A landscape with many valleys, sampled at points; each row gives a point and its height.
A ball rolls from a point to the lowest of its 3 nearest points, and stops where none of them is lower. Distance is the straight distance between rows; heights are no part of it.
loze (h 45.4): [105  96 115 131 135 130 130 116 144  90]
sube (h 32.6): [116  98 130  94 148 117 125 104  58 202]
sabe (h 43.1): [133 139 135  91 125 103 166 126  69 179]
nez (h 25.2): [172 175 130 120  94  99 148 165 135 105]
Vune (h 23.4): [113 101 124  99 126  92 141  97  34 195]
sefuz (h 38.6): [125 142 111  90 121  67 174 128  61 142]
pivak (h 52.4): [121 107 130 114 121 127 135 116 127 132]
rigo (h 25.1): [113 111 113  83 117  67 147 100  57 149]
nolo (h 43.2): [120 103 126 100 101  98 144 104  97 122]
rufu (h 15.6): [179 177 152 130  98 152 132 161 154 137]
Dozev (h 60.5): [ 78  55 102 122 141 117 113  79 122 140]
kova (h 26.6): [155 149 131 116 100 122 148 141 133 107]
kebog (h 29.8): [170 169 141 110 102 107 161 149 124 124]
rifu (h 58.2): [ 88  78 108 113 131 116 130  92 120 113]
zavu (h 54.8): [103  86 112 115 127 116 134  99 118  82]
bas (h 16.6): [126 159 137 199 154 163  84 168 176  64]
konom (h 15.8): [121 113 124 110 163 116 134 115   4 211]
rar (h 49.4): [116 117 121 128 133 147 119 102 162 167]
nobi (h 30.3): [134 126 144 107 120 136 130 117 132 164]
vak (h 21.4): [160 168 137 123 101 126 140 148 148 101]
ruv (h 17.1): [101 133 128 175 149 155 103 147 150  53]
Mil (h 26.1): [152 157 139 177 132 165  94 156 200 128]
defo (h 17.9): [182 170 140 146  99 138 131 178 157 101]
teg (h 17.8): [111 155 151 217 161 159  72 181 146  50]
vob (h 9.0): [128 143 121 167 163 165 100 139 199 119]
Tovo (h 35.3): [120 103 130  91 125 103 142 103  65 186]
leb (h 9.4): [125 108 120 107 151 100 152 119   4 194]
Nuti (h 14.9): [111 146 129 188 159 167  98 144 184  83]
suk (h 21.1): [159 155 136 159 121 159 105 164 174 109]
veko (h 41.9): [147 137 138  90 109 118 150 131 115 138]
Nat (h 19.5): [123 151 127 196 172 165  89 148 213 121]
deg (h 48.1): [101  78 108  92 137  99 127  86  72 152]
zat (h 17.7): [137 154 141 183 132 145 103 179 152  50]
nabif (h 21.0): [110 121 118 155 155 156 114 127 165  83]
fomi (h 31.3): [125 118 120  93 117  74 164  97  53 151]
Tugo (h 39.8): [107 106 123 133 133 141 119 108 151 107]
Bod (h 19.8): [134 147 134 156 138 166 115 146 199 142]
mipeb (h 9.3): [115 102 120  90 112  78 156 102  80 123]
losu (h 64.7): [ 79  75 106 118 149 119 106  86 150 174]
Gukud (h 19.0): [143 142 133 146 124 138 122 161 153  69]
Zuz (h 8.4): [122 110 137  91 123 117 137 108  82 188]
tor (h 41.8): [134 130 130 115 105 115 141 123 125  92]
Faluz (h 8.8): [112 104 122 107 133 130 128  93 120 171]
Leg (h 29.7): [117 114 118 142 133 133 132 131 148  71]
Ruf (h 10.3): [124 126 126 138 141 157 110 126 186 127]
zivir (h 18.2): [143 142 131 142 129 160 107 148 185 120]
Nuziz (h 19.1): [149 166 148 140 118 166 133 144 178 169]
sogan (h 56.0): [131 122 123 102 112  96 145 118 101 134]
Nir (h 9.9): [154 167 153 110 107 153 139 142 130 173]
Nizi (h 20.2): [149 144 131 129 106 140 137 140 156 115]
davav (h 10.4): [135 136 125 136 124 133 125 128 158 106]

Where does a ball stop that starts at each point below?
ruv => vob
Dozev => mipeb
vak => davav
veko => davav
sefuz => mipeb
zivir => vob
